A landscape with many peaks, sampled at points; each row gives a point and its height.
From any point a climber steps to the highest of the 2 points nearest to it. It stops when none of these is higher. Distance is the straight distance between rows; heights are no part of it.
zes: [141 105 145 131 116 129 149 106 135 126 173 107 130 119 125 111 116 115
 105  92  97 140  73 123 159 167  50 114  92 150 133 164  87 130  97 111
 140 181]  h=1.80
sodab: [111 124 147 137 141 116  80  59 153 121 164 189  74 103 158 125 113 143
  84 143 138 140 106 118  88 122 108 120 135 162 162 141 115 173 119 132
 113 114]  h=2.42
refod: [134 152  89 115 133 167  62  91 173 125 109 153 118 147 149 112 104 138
  75 156 122 155  93 134 107 107 164 128 144 108 143 135 141 143 121 124
 131  96]  h=4.17
Papeg: [107  97 117 108 155  84 199 195 118 129 121 124 131  82 132 129 165 151
 136 144 165 111 143 135 104 156 130 153 138 150  95 102 140 115 110 146
 140 174]  h=3.61
tefu: [147 130 122 119 115  91 142 142 131 128 136 143 138 154 100 107 134 124
 148 133 128 118 143 138 154 148  94 129 124 159 135 102 127  97 147 107
 118 150]  h=3.51
Vel: [128 144  92 118 109 103  77  75 122 108 102 177 133 203 117  91 139 141
 160 190 121 129 176 115 141 121 131 118 134 123 187 113 134  93 199 120
 111 101]  h=3.41
Pafa: [126 134 113 130 131 130  58  48 155  95 151 199  88 142 146 127 121 134
  96 142 116 158  84 106 113 118 110 120 107 156 182 153 111 160 141 122
 125 102]  h=3.07
Tunag: [ 97 109 185 125 155 101 126 156 120 166 138 166  79  70 126 167 111  96
 100  88 142 119 129 125 100 105 149 159 140 147 108 106 117 198  85 149
 112 145]  h=3.12
lozab: [133 133 141 117  90 175  57  54 146 130 132 140 117 143 139 122 104 131
  91 130  95 141  98  99 143 115 128  83 102 110 143 146 108 159 139 118
 136  95]  h=4.13
guvos: [137 151 181 117  98  84 157 164 122 189 130 132  94 105  76 138 114  73
 133  70 130  98 127 110 182 136 125 140 126 172  90 102 140 146  93 116
  75 146]  h=2.43
pimu: [180 138 142 135  65 130 120 101 117 153 155 100 129 174  82 103 113  95
 134  90  92 107 117 132 203 143  85  97 113 170 152 134 135 130 122  86
  75 149]  h=3.55
Kovos: [112 147 129 115 136 150  99 135 166 140 110 165 118 130 129 167  97 110
 104 110 125 152 108 105 118  93 179 154 128 106  98 107 137 161 128 127
 119  79]  h=4.12
zala: [137 165 111  97 131  76 159 180 154 164 105 147 133 161  81 123 139  97
 166 125 135 118 157 143 163 141 144 172 146 138  95  75 163  97 147 116
  77 128]  h=3.97
Rutu: [114 101 205 132  87 128 131  98 113 180 132 120  96  86 118 119 114 140
 124 111 117  96 164  86 141 131 112  74 116 129 115 114 118 160 122 126
 113 110]  h=4.67
pafis: [100  93 135 148 140  76 147 102 119  91 137 193 117 130 145 146 161 159
 173 170 169 121 142  86  92 123 127 113  96 149 161 141 111 138 176 132
 133 118]  h=1.50
Safo: [139 139 116 123 105 109 104 108 133 145 119 141 122 138 117  87 131 138
 138 162 123 114 160 132 141 124 125 108 148 136 142 109 150 101 145 123
  99 123]  h=3.23
neno: [112  92 183 114 129 123 202 161 102 155 147  83 114  70 115 128 136 124
 112  73 121 115 122 110 146 165  86 131 111 131  91 132 113 143  78 138
 146 178]  h=2.04
kivap: [100 137 128 125 181  64 132 131 157 114 147 224  79 119 127 160 133 126
 132 141 172 151 123 125  80 117 127 192 127 178 150 103 127 161 124 120
 100 121]  h=3.95
dazop: [118 126 126 139 134 125 157 195 102 110 103 126 175 177 113 162 166 138
 186 138 139 110 174 122 123 128 157 144 121  97 115  95 130  77 196 125
 170 105]  h=1.40
zub: [114  96 140 124 152 163 177 158 115 127 127  78 137  78 139 137 147 153
 109 100 126 139 116 118 119 145 130 130 121  90  78 149 125 135  96 151
 163 156]  h=1.75
lom: [134 122 124 170 130 162 101 119  96  79 147  93 181 167 154 151 146 125
 145 114  79 130 110 130 139 145  95 115  95  94 147 165  83  94 175 132
 207 150]  h=4.85
tezin: [136 117 148 130 104 187 121  96 131 141 162  66 140 123 129 127 121 112
 101  75  81 126  67 116 157 154  80 103  79 115 125 174  96 139  88 109
 153 157]  h=2.06
vob: [145 148 118 154 130 145 123 134 106  88 155 105 187 179 138 151 143 107
 141  87  81 131  98 152 148 154  83 147  83 121 126 153  97  89 155 118
 190 158]  h=5.19
masas: [178 123 143 159  68 118 148 145  90 148 143  43 143 144  91  89 122 114
 158 118 119  83 174 148 192 145  93  88 144 163 155 117 147  96 125 104
  94 157]  h=3.89
mome: [ 98 134 131 107 158 135 126 173 146 137 110 170 110  96 126 181 104 112
 107 105 144 153 107 115 107  91 187 178 139 117  81 108 152 181 106 142
 123 109]  h=3.73
vig: [134 150 105 120 158 169 122 151 132  76 123 152 172 193 135 174 129 135
 151 122 115 161 105 133 117 118 169 163  86  79 104 146 126 109 174 122
 183  98]  h=2.63
rit: [117 107 146 145 138 132  93  59 139 128 135 152  88  89 168 113 118 162
  95 168 143 121 142 125  74 113 136  94 147 134 148 138 128 166 112 145
 119 111]  h=1.91
nibas: [123 124 133 128 132 151 108 118 133  99 114 159 147 173 132 147 129 152
 142 154 130 140 137 104 115 107 164 113 116  85 126 120 136 121 176 125
 147  78]  h=4.09
Bam: [116 127 167 120 114 130  91 112 144 153 140 183  94 128 115 169 104  92
 112  70 101 153  95  87 145 107 118 138  94 149 118 118  93 171 136  98
 121  98]  h=5.64
tinem: [125 131 150  97 132  76 165 160 132 163 126 122  92  84 119 100 110 105
 105 124 146  98 139 148 123 150 128 137 154 173 105 101 162 147  64 141
  83 177]  h=0.43
Zud: [137 108 182 132  88 124 150 136 109 178 129  78 120 118 101 109 128 134
 139  94 113  90 150 104 157 148  93  83 121 144 114 124 131 121 122 113
 116 141]  h=5.20
zumon: [124 120 113 116 153 159 161 188 118 121 102 103 151 120 127 145 142 149
 124 124 133 131 121 135 114 135 158 146 132  86  83 129 141 117 127 150
 165 137]  h=1.63
dem: [ 99 158 115 127 136  99  95  96 161 132 117 213 105 139 128 135 129 140
 156 175 160 156 168 113  94  81 163 153 147 127 159  95 141 158 160 118
  93  78]  h=4.55
deri: [147 136 100 123 126 117 153 182 124 130 100  55 153 128 118 103 129 118
 131 143 145 105 142 174 134 141 130 131 177 130 120 106 156  81 115 133
 131 157]  h=1.64
Lum: [101  93 112 132 146 124 157 159 111 108  97 139 140 119 151 139 160 187
 164 179 178 110 164 125  87 116 169 120 144 103 119 120 147 112 168 151
 145 113]  h=5.34
tar: [121  92 114 136 135 148 156 136 114 114 102  81 131  84 158 109 149 174
 111 162 147 125 149 144  95 134 142 104 165 103 130 133 138 113 120 155
 153 147]  h=2.53
gelef: [127 126  88 120 159  48 156 143 147 102 130 189 108 136 131 103 160 140
 140 169 164 123 132 141  96 168  93 164 139 188 164 116 136  97 124 122
 127 142]  h=0.89
Vab: [157 119  87 120 135 111 142 120 136  88 151 108 130 131 145  81 129 111
  93 148 127 133  83 176 135 174  60 123 144 178 181 163 121 100  80 108
 135 162]  h=4.29
zet: [107 130 159 121 119 136 130 136 128 167  97 119 112  95 135 131 120 145
 122 136 142 102 171 106 110 101 184 110 154 101  92  97 159 153 124 142
 107  93]  h=4.86
Tute: [136 117  70 128 164 115 145 141 135  92 124 123 133 124 156  93 157 143
 105 164 146 142 106 166 106 162 100 143 151 154 156 142 130  90 101 131
 151 152]  h=4.54
luma: [150 146 135 127 109 112 118 143 117 126 126 143 158 204  92 134 141 112
 163  99  98 112 141 129 167 137 116 133 113 131 126 110 116  84 175 106
 133 117]  h=3.24
fakit: [128 185 129 100  80 121  67  74 149 177 115 159 110 161 104 113 107  82
 136 125 102 150 154 111 166  90 160 128 145 105 133  97 138 148 142 112
  60  56]  h=5.46
mov: [101 118 210 128 103 102 122 123 106 192 132 146  80  74 108 134 111 109
 122  94 128 100 163  99 134 120 128 109 125 148 109  97 121 181 104 133
  96 115]  h=4.15
Ses: [154 111 145 160  83 139 151 139  89 143 130  16 150 113 115  89 135 129
 145 113 121  93 176 146 158 134  81  86 154 137 160 127 122  82 129 121
 133 157]  h=4.02
nebar: [112 117 127 135 155 144 172 204 109 107 111 117 172 151 129 172 158 157
 169 124 144 123 147 126 113 122 169 145 115  87  87 120 139 102 163 144
 174 109]  h=1.51
Bero: [127 144 104 124 172 170 135 150 143  67 126 189 146 159 129 193 121 140
 150 118 137 195  86 116 100  91 182 180  66  93 107 163 118 150 151 130
 172  94]  h=2.36
favid: [100 114 121 132 153  55 162 129 134 108 136 193 104 124 129 129 157 157
 165 168 172 126 144 113  87 148 102 144 110 176 149 114 125 125 155 125
 120 143]  h=1.11
Med: [120 160 112 115 108 178  47  91 176 153 106 159 116 142 139 145  89  94
  90 127 109 167  96 115 126  79 185 133 138 103 124 107 133 166 130 111
 106  67]  h=4.63
ramuv: [126 151 100  87 180  90 148 170 164 131 119 145 106  95 137 123 119 103
  73 132 152 135 104 157  93 136 159 184 168 163 104 104 170 141  59 141
 106 160]  h=0.23
miv: [121 129 113 102 139  75 171 191 139 142 104 131 133 125 104 123 148 131
 152 141 159 109 152 143 133 147 142 158 145 148 104  80 159 102 134 131
 112 154]  h=3.79
sur: [103 128 131 119 133  95 126 128 135 159 109 153 109  97 139 115 136 163
 132 174 170 102 184 130  82  97 179 128 164 122 113  86 171 151 128 151
  93 107]  h=4.84
seb: [132 153 104 105 113 158  38  46 157 113 134 179 116 181 134 125 103 118
  97 130  91 158  74 108 147 105 128 115  97 139 176 143 106 149 148 107
 122  94]  h=3.63
Mut: [138 111 111 150 140 159 161 135 113 105 143  46 152  89 140 104 141 136
 113 120 118 131 122 154 126 157  76 112 136 113 146 153 103  93 104 139
 164 184]  h=2.32
fetov: [115 160 107 125 115  86  90  79 140 128 120 208 113 179 113 104 143 137
 173 185 133 152 182 103 126 111 142 131 126 130 180  99 133 129 175 123
  84  87]  h=3.81
Gabiz: [111  84 171 142 135 137 169 153  92 114 143 132 146 123 130 170 160 158
 164 122 128 126 129  86 121 129 126 113  95  97 103 144  99 138 179 141
 175 114]  h=3.39
Gadom: [105  92 143 120 151 168 185 142 117 141 150  75 116  59 142 117 139 130
  93  83 117 137 105 107 126 154 110 140 108  99  94 159 114 158  60 153
 151 187]  h=1.88
Muf: [164 150 136 119  71 126  95  91 137 170 145 133 114 144  94 102  99  91
 123  93  99 118 117 118 186 124 113 110 121 159 135 122 135 142 109  91
  75 119]  h=3.30
nar: [128 150 151 113 107  74 123 127 144 178 141 177  87 109  84 123 103  79
 124  99 123 127 130 125 157 126 102 157 134 179 121  97 134 149 104 117
  65 139]  h=2.70
reves: [142 154 130 113  94  76  98  75 123 183 140 139  89 104 110  67 109 118
 128 160 133 105 171 145 143 124 111 115 159 162 148 107 165 133  93 118
  44 130]  h=3.47
migev: [ 82  89 187 138 160 102 144 138 123 135 156 190  90  72 136 177 121 137
 126 120 165 139 130 103 101 102 135 154 116 149 116 122 108 202 116 156
 123 139]  h=2.65
lav: [142 135  79 143 140 188  57  88 125  74 105 119 161 191 164 120 125 145
 114 174 108 142 111 147 118 127 141 103 134  89 173 163 113 101 164 131
 170 117]  h=2.78
numu: [ 95 153 147 119 120  75  82 110 145 163 135 215  79 128 101 156 104  84
 148 119 127 148 159 114 118  94 126 162 139 156 142  82 123 172 138 104
  63  95]  h=5.40
lidu: [134 132 176 123  76 167 108  98 109 191  98  64 106 103 134  88 104 133
 119 123 110  92 173 103 142 111 154  64 144  94 112 121 159 136 106 126
 106  88]  h=5.53
vog: [155 136 107 138 123 166 144 186 116 129 105   6 167 124 125 113 129 112
 123 120 127 106 135 164 139 131 130 116 165  99 118 129 158  77 105 132
 155 161]  h=1.68
bem: [122 116 137 134 139 191 110 108 115  91 121 134 158 161 149 163 125 167
 133 136 115 140 120  98 122  95 177  90 114  59 117 150 125 145 159 138
 170  70]  h=4.58
peref: [155 159 117 144 104 147 110 170 114 141  94  67 179 186 118 109 134 110
 158 128 109  97 174 157 157 119 158 114 175  98 119 105 154  62 161 123
 120 103]  h=2.62
fum: [103 102 166 121 141  89 193 193 105 134 140 155 134 125  88 166 160 129
 170  98 140 126 134  88 135 153 108 148  74 145  88 108 107 126 160 121
 154 137]  h=2.64
Dafuz: [140 128 126 140 115 186 100 132 120 127  99  68 167 154 137 124 130 133
 122 122  98 116 130 142 128 122 150  98 140  70 116 132 133  98 137 125
 167 109]  h=2.84
vafi: [111 121 158 119 159 115 180 192 126 110 145 184 132 136  97 194 142 126
 164  81 127 158 109  94 131 133 133 180  56 133  81 124 109 142 152 125
 161 115]  h=2.34
Fup: [155 179 107 106  98 102  85  79 153 178 130 139  94 124 106  82  99  94
 116 154 127 130 140 153 148 107 148 130 175 149 135 109 173 139  94 113
  41 122]  h=3.70
Kupen: [123 166 112  91 151  72 138 159 160 158 124 159  89 109 110 115 114  86
 110 127 149 120 131 160 114 128 144 179 171 171 113  81 170 135  84 133
  76 157]  h=0.32
Rez: [ 87 133 136 132 157  91 126 135 144 139 117 189 102 109 122 152 138 145
 154 169 186 126 182 123  67  78 184 161 159 134 137  95 156 172 136 140
  96  96]  h=5.49
vabe: [150 154 117 121 121 152 114 146 136 131 120 113 172 199 110 142 131 109
 141  98  98 126 116 138 152 135 139 143 119 110 109 123 132  86 154 104
 153 114]  h=3.04
lagi: [111  97 104 138 179 178 157 122 131  86 135 148 133  84 177 151 136 189
 117 156 145 171  93 125  86  98 160 128 122  83 114 199 124 166 106 178
 158 119]  h=2.11
fikif: [118 139 173 115 101 158 111 122 126 187  98  77  95  81 134 120 104 115
  97 116 122 104 148 109 129 115 181  98 161 105  88 114 169 162  89 141
 111 104]  h=5.24
Feguv: [140 166 141 103 107 112 127 156 154 177 120 156 121 162  71 146 116  81
 141  74 101 125 121 106 177 124 137 151 124 148  91  98 142 133 134 104
  84  95]  h=4.43
Doka: [154 134  96 134 102  91 115 102 132 121 131 127 115 143 118  59 128 135
 126 168 131 110 140 156 147 147  81 109 162 175 187 126 140  90 117 115
  93 144]  h=2.98
fize: [164 169 106 111  86 131 110 111 143 167 125  89 101 133 115  80  94  92
 105 141 133 120 127 163 169 117 143 123 162 143 124 124 183 128  84 111
  59 144]  h=3.88
Bon: [107  84 144 136 109  99 147 109 111 135 119 114 113  88 148 106 154 169
 147 170 155  87 175 125 103 135 110  88 144 138 141 114 125 119 147 139
 121 145]  h=1.32
Regok: [150 127 123 171 125  99 123 137  80  83 139  92 182 154 130 128 160 123
 174 138 116  98 165 132 134 158  73 113 119 151 169 121  84  61 199 138
 182 157]  h=4.36
dob: [158 183 117  99 114 108 149 173 159 155 106 136 147 188  68 137 129  84
 162  86 114 118 138 143 192 141 156 174 142 130  89  94 149  87 150 106
  78 112]  h=4.14
Divug: [126 109 112 147 139 183 126 104 124 100 143  93 147 116 160 130 129 155
 112 132 101 147  94 133 118 141 115 100 106  81 131 170  97 127 124 135
 172 144]  h=2.50
mav: [126 121 134 127 129 181 116 100 141 133 151 104 131  95 143 131 115 131
  81 101  96 153  73 120 126 143 106 115  97 106 113 169 104 160  96 135
 153 143]  h=2.28
gam: [141 179 110 102  92 157  50  85 164 175 102 132 115 143 123 115  93  82
 102 127  99 145 116 124 150  85 179 123 155 101 117 107 147 148 116 116
  78  66]  h=5.03
Dolo: [141 126  75 141 131  89 127 149 119 106  99 117 145 148 131  78 151 145
 155 185 160 106 163 164 122 142 108 128 171 156 171 100 130  57 157 129
 129 146]  h=1.52
Sukis: [ 84  60 170 144 146  90 186 117 109 126 153 136 108  51 160 139 164 180
 145 147 178 104 162 112  87 146 116 112 128 144 125 140 102 174 125 162
 127 156]  h=1.69
Mimu: [155 144 111 168 122 194 124 146 119 120 124   4 195 125 150 118 130 116
 121 105 106 113 118 161 135 129 108 113 140  85 135 154 130  80 114 131
 184 155]  h=1.74
nik: [ 85  80 185 142 142  80 163 128 118 135 155 181 100  82 131 162 146 162
 155 139 173 113 146  88  98 119 125 128 104 151 119 121 106 179 147 145
 133 136]  h=2.15
Tozi: [116 146 192 119  88  88 102 108 101 222 134 138  73  88  99 115 102  86
 133 108 120  97 180 115 153 110 138 118 143 149 105  95 141 169 104 115
  60 102]  h=3.75
vunub: [121 104 142 142  92  83 144  96 106 148 130 101  97  83 139  72 134 157
 138 158 149  83 181 136 122 143  82  84 145 168 159 118 130 119 109 129
 101 169]  h=1.15
ver: [113 104 156 133 101 124 109  75 121 145 122 136  95  94 153 109 126 168
 123 169 146 105 169 113 100 113 135  77 145 125 138 119 133 146 139 147
 116 105]  h=1.59
nedim: [157 138  86 135 119  86 150 171 125 131 104  89 149 138 110  78 136 129
 155 162 158  98 167 183 146 140 116 129 179 150 148  92 149  61 133 125
 104 154]  h=1.58
mas: [157 133 150 128  65 153 101  76 112 175 120  53  99 121 126  74  93 125
 111 130 109 103 159 128 159 122 120  66 148 123 144 141 166 134  95 111
  89 123]  h=5.81
gamiz: [142 153  87 106 158 141 122 134 157  90 142 175 149 174 121 158 128 113
 119 101 113 176  54 137 126 151 118 182  58 137 123 152  99 117 141 110
 163 127]  h=6.13
leni: [132 150  99 100 152 131 111 132 169 120 131 172 119 135 126 149 113 111
  88 110 128 165  66 134 129 136 121 166 106 142 118 126 121 136 111 114
 132 137]  h=5.56
Pevu: [137 112 113 126 130 165 119 118 133 118 118  95 135 119 137 109 129 147
  99 141 120 133 117 139 122 141 123  99 140  98 128 139 133 112 125 128
 152 133]  h=2.68
Netem: [192 133 121 150  74 140 127 118 111 129 155  56 139 156 103  86 104 106
 133 112 114 105 134 162 186 147  73  98 133 161 175 132 139 102 115  86
  86 165]  h=3.76
rifes: [122 132  92 103 186 126 142 146 148 111 120 130 110  76 169 117 133 132
  69 144 148 143  92 152  76 140 156 169 157 143 114 145 158 158  41 156
 139 147]  h=0.14
vif: [155 161  90 124 139 147 107 125 144  96 144 142 182 215 131 162 125 100
 138  85  83 142  63 160 163 146 106 171  64 126 120 150 101  97 148 106
 174 142]  h=5.63
rurel: [151 141 187 135  73 144 152 146  99 181 135  67 131 142  84 126 110 104
 139  71 100  90 147 122 191 146 125  83 129 145 106 132 155 109 108 101
  93 122]  h=5.54
Nup: [135 161 119 130 130 176 101 142 135 111 120 127 190 227 131 165 130 109
 141  91  85 132 110 134 144 125 172 149 100  75  98 129 128  95 165 111
 175  85]  h=2.86
fik: [145 130  56 137 171 156 136 162 129  80 106  87 168 115 157 104 144 142
 102 168 138 151  92 182  98 152 122 150 155 109 142 149 135  85 109 145
 172 147]  h=4.74
Zus: [124 153 140 101 128 127 120 148 156 152 124 181 121 154  78 185 109  77
 125  59 103 154  87  99 158 124 136 175  84 146  96 109 111 140 146  99
 122  99]  h=4.87
Kos: [136 107  67 155 159 165  93  97 116  58 105 130 147 161 172 120 143 165
 115 192 133 150 114 135  86 128 139 111 139 101 179 181 119 102 160 146
 174 110]  h=2.61
Bopet: [103  91 131 150 166 180 141  80 138 106 158 145 110  61 178 148 118 168
  92 128 134 172  90 113  94 101 140 126 110  99 116 195  98 192  98 175
 152 124]  h=1.78
zufeg: [143 143 104 140 123 174 100 158 117 120  75  50 175 149 135 113 135 138
 130 157 127 112 161 161 121 110 173 115 177  75 113 110 148  77 153 139
 159 112]  h=2.73
reb: [ 82 142 141 130 161  72 101 117 153 151 138 220  65 122 120 150 118 101
 139 134 167 147 151 148  71  97 139 175 149 167 153  87 122 177 126 121
  67 110]  h=4.60
Fure: [126 100 127 176 141 153 127 109  74  50 148 120 168 160 151 162 153 152
 162 134 100 128 123 106 115 131 117 100  91  82 151 174  78 112 200 150
 193 132]  h=4.45
rin: [132 121 132 105 143  74 162 134 146 133 151 137 102  87 128  94 122 111
  93 130 144 118 114 152 109 162  88 148 145 192 138 122 138 132  61 130
 104 177]  h=0.54
munap: [153 116 128 161 110 131 126 134  92 113 121  59 171 133 124 102 147 132
 152 132 117  95 162 144 139 147  78  88 146 136 168 127 104  75 162 132
 161 161]  h=4.16
fep: [131 137  98 121 142 148  96 102 154 102 110 183 124 147 148 132 125 157
 113 177 143 153 120 122  92 108 164 136 137 114 153 131 143 127 151 125
 137  90]  h=3.74
Pavok: [100 138 165 107 153 128 113 180 134 163 113 158  83  77 126 178 102  75
  90  76 127 128 113 121 113  99 190 174 155 124  81  98 143 192  89 138
 113 132]  h=3.43
tisu: [121  99  73 161 180 181 146 119 113  59 114 123 149 111 184 132 142 183
 131 171 137 162 109 143  86 122 148 120 130  77 145 199 115 121 136 167
 173 127]  h=2.38
Saku: [107 120 125 119 177  80 161 153 144 104 154 202 102  96 140 157 138 134
 115 126 161 160  99 125  92 136 118 189 100 166 116 123 114 163 105 138
 136 142]  h=3.38
mel: [138 142 104 149 113 165  55  86 103  84 110 110 176 209 146 113 131 127
 135 152  93 119 139 135 150 127 119  95 139 101 181 140 108  95 194 130
 170 113]  h=2.96
nak: [115 137 162 124  90 159  60  71 140 165 135 159  90 117 134 147  81 101
  94  94  94 137 109  95 138  96 132 103 124 125 118 125 114 188 118 115
 112  85]  h=4.75
Varor: [163 136  81 110 132 122 149 143 157 107 140  86 127 136 131  79 102  99
  85 136 140 131  87 179 144 163  93 142 161 174 156 145 153 101  58 109
  99 175]  h=4.11
fofi: [114  86 151 157 141 145 163 113  82  64 154 135 149 151 149 172 153 171
 165 127 111 145 120  82 115 111 123 102  76  77 123 186  80 142 194 151
 182 112]  h=3.96
pata: [ 89  74 177 140 135 104 199 179  94 129 135 142 146 108 120 174 176 168
 188 104 147 106 157  79 121 137 128 124  87 117  92 120 103 135 174 136
 155 118]  h=3.00
Gogo: [ 99  87 150 148 164 131 155  93 128  95 166 178  97  71 170 158 132 160
 115 135 146 165  93 100  94 115 124 128 100 127 123 187  91 188 109 162
 149 132]  h=1.39
mades: [126  99 106 160 143 161 161 132  94 101 110  34 157  66 153 105 154 158
 128 143 148 118 149 150 100 144 102  95 154 105 146 148 103  86 123 156
 170 167]  h=2.41
fonu: [114 170 127 111 103  73  65  72 140 189 132 196  90 139  99 124 102  91
 149 134 116 156 174 122 148  88 137 151 150 139 146  83 134 162 139 101
  44  85]  h=6.22
Sabo: [112 126 141 125 168 149 155 171 130  88 145 191 123 121 129 200 125 140
 148  96 136 193  91 101 115  95 150 178  65 112  88 157 106 177 141 138
 166 104]  h=2.05
Nus: [132 155 106 116 142 123 134 180 138 118  86 134 181 206 108 131 149 127
 172 141 138 122 176 138 133 121 175 170 146  80 112  85 152  65 184 123
 136 100]  h=1.28
Vamov: [152 124 140 150 103 191 136 118 120 135 158  22 156 146 128 130 111 106
 114  75  83 112  99 132 164 147  82  97 104 103 135 174 114 112  92 103
 165 164]  h=1.92
basiz: [108  84 156 135 153 186 149 131 116 107 126 128 151 106 160 182 129 176
 142 125 134 148 131  87 111  79 179  95 110  57  85 169 125 170 139 166
 172  75]  h=5.21
bub: [177 161  85 111  99 119 139 135 153 138 135  84 128 141 119  69  99  93
  98 148 140 119 113 185 165 142 123 129 169 167 144 123 178 106  69 102
  61 163]  h=4.00
Sas: [116  85 111 157 137 120 153 138  96  91 106 118 150 120 153 132 166 177
 162 179 167 119 166 124  94 134 131  98 137 118 154 129 105  98 183 150
 163 124]  h=4.93
bilud: [130 105 100 168 144  97 142 140  83  75 115 102 167 124 147 121 171 155
 165 179 158 110 164 137  98 144 100 105 141 140 186 123  88  72 192 145
 173 153]  h=4.64
moliz: [139 151  91 123 115 136  59  74 114  85 117 146 155 237 127 109 130 119
 148 156 104 127 151 124 156 131 120 120 128 132 187 127 113  87 211 127
 141 114]  h=3.14
Bika: [105  98 120 125 176  87 201 170 127 105 142 166 119  83 140 145 163 159
 131 140 164 143 118 129  95 150 114 166 107 150 113 128 117 137 112 150
 141 156]  h=3.32
dogig: [141 133 111 165 124 195 119 115 118 102 154  16 176 121 150 115 127 114
 114 100  92 128  98 155 139 143  76 112 119  92 158 176  93  93  99 128
 183 180]  h=1.81
puz: [149 144 156 112  83 168 113 105 136 179 121  62 115 122 113 110  85 101
  97  93 105 112 103 129 171 127 132  84 129 123 115 142 145 142  77 110
  97 127]  h=6.09
fam: [135 153  84 108 156 162 132 161 156 120 129 114 152 138 132 143 123 118
  92 105 114 162  52 154 130 148 132 161  95 108  86 148 120 130  88 124
 151 153]  h=5.15
nodem: [125 116 184 110 107  95 186 168 113 179 143 105 111  91  92 127 123  94
 124  73 123  94 129 106 174 166  98 125 114 169  86 110 132 149  79 121
 109 166]  h=2.25
mil: [157 158 157 122  75 157 126 138 123 183 121  72 127 151  97 114 103  86
 127  87  94 102 115 123 192 136 150 106 138 129  96 132 166 120  99 105
  78 101]  h=5.82
Mul: [133 141  97 110 156  66 140 117 166 121 140 185  92 119 129  97 140 120
 103 153 151 125 114 151 102 159  93 158 151 198 157 112 141 122  89 123
 102 136]  h=0.72
Fuv: [123  83 170 125 113  78 163 103 120 120 175 132 101  94 125 102 127 132
 124 114 126 119 109 108 146 167  46 112  97 178 141 146  85 133 115 118
 127 179]  h=1.43
Narar: [107 101 141 139 154 113 148 110 121  87 152 187 118 112 140 170 135 166
 145 145 150 158 113  92  97 111 135 133  89 128 129 163 108 154 160 143
 154 114]  h=1.02
Diz: [104  77 141 130 144 149 159 125 106 103 113 130 139  92 158 160 143 191
 149 163 164 125 161 105  95  89 168  95 134  79 110 149 134 150 153 167
 156 106]  h=5.93
funop: [156 159 132 110  92 101 103 101 152 160 150 174 105 135  87 116  98  81
 121  89 110 135  89 133 185 125  97 143 120 185 137 105 125 149 105  97
  66 135]  h=3.01
tedes: [141 148  70 128 157 185 123 156 135  98 117  82 168 135 149 135 127 129
  95 128 111 154  69 173 116 145 137 152 115  82 106 158 126 109 100 134
 170 155]  h=4.94

Two climbers start at each pair of points below. Name the first point that both come to, or write never.
Gogo / Gabiz | never
Tozi / Fup | never
Tunag / nodem | never
guvos / reves | never
vafi / migev | never

Where does a climber stop that starts at each point below?
nedim | Dafuz
rifes | gamiz
Ses | Diz
Papeg | Bam
nik | fonu
ver | Bam
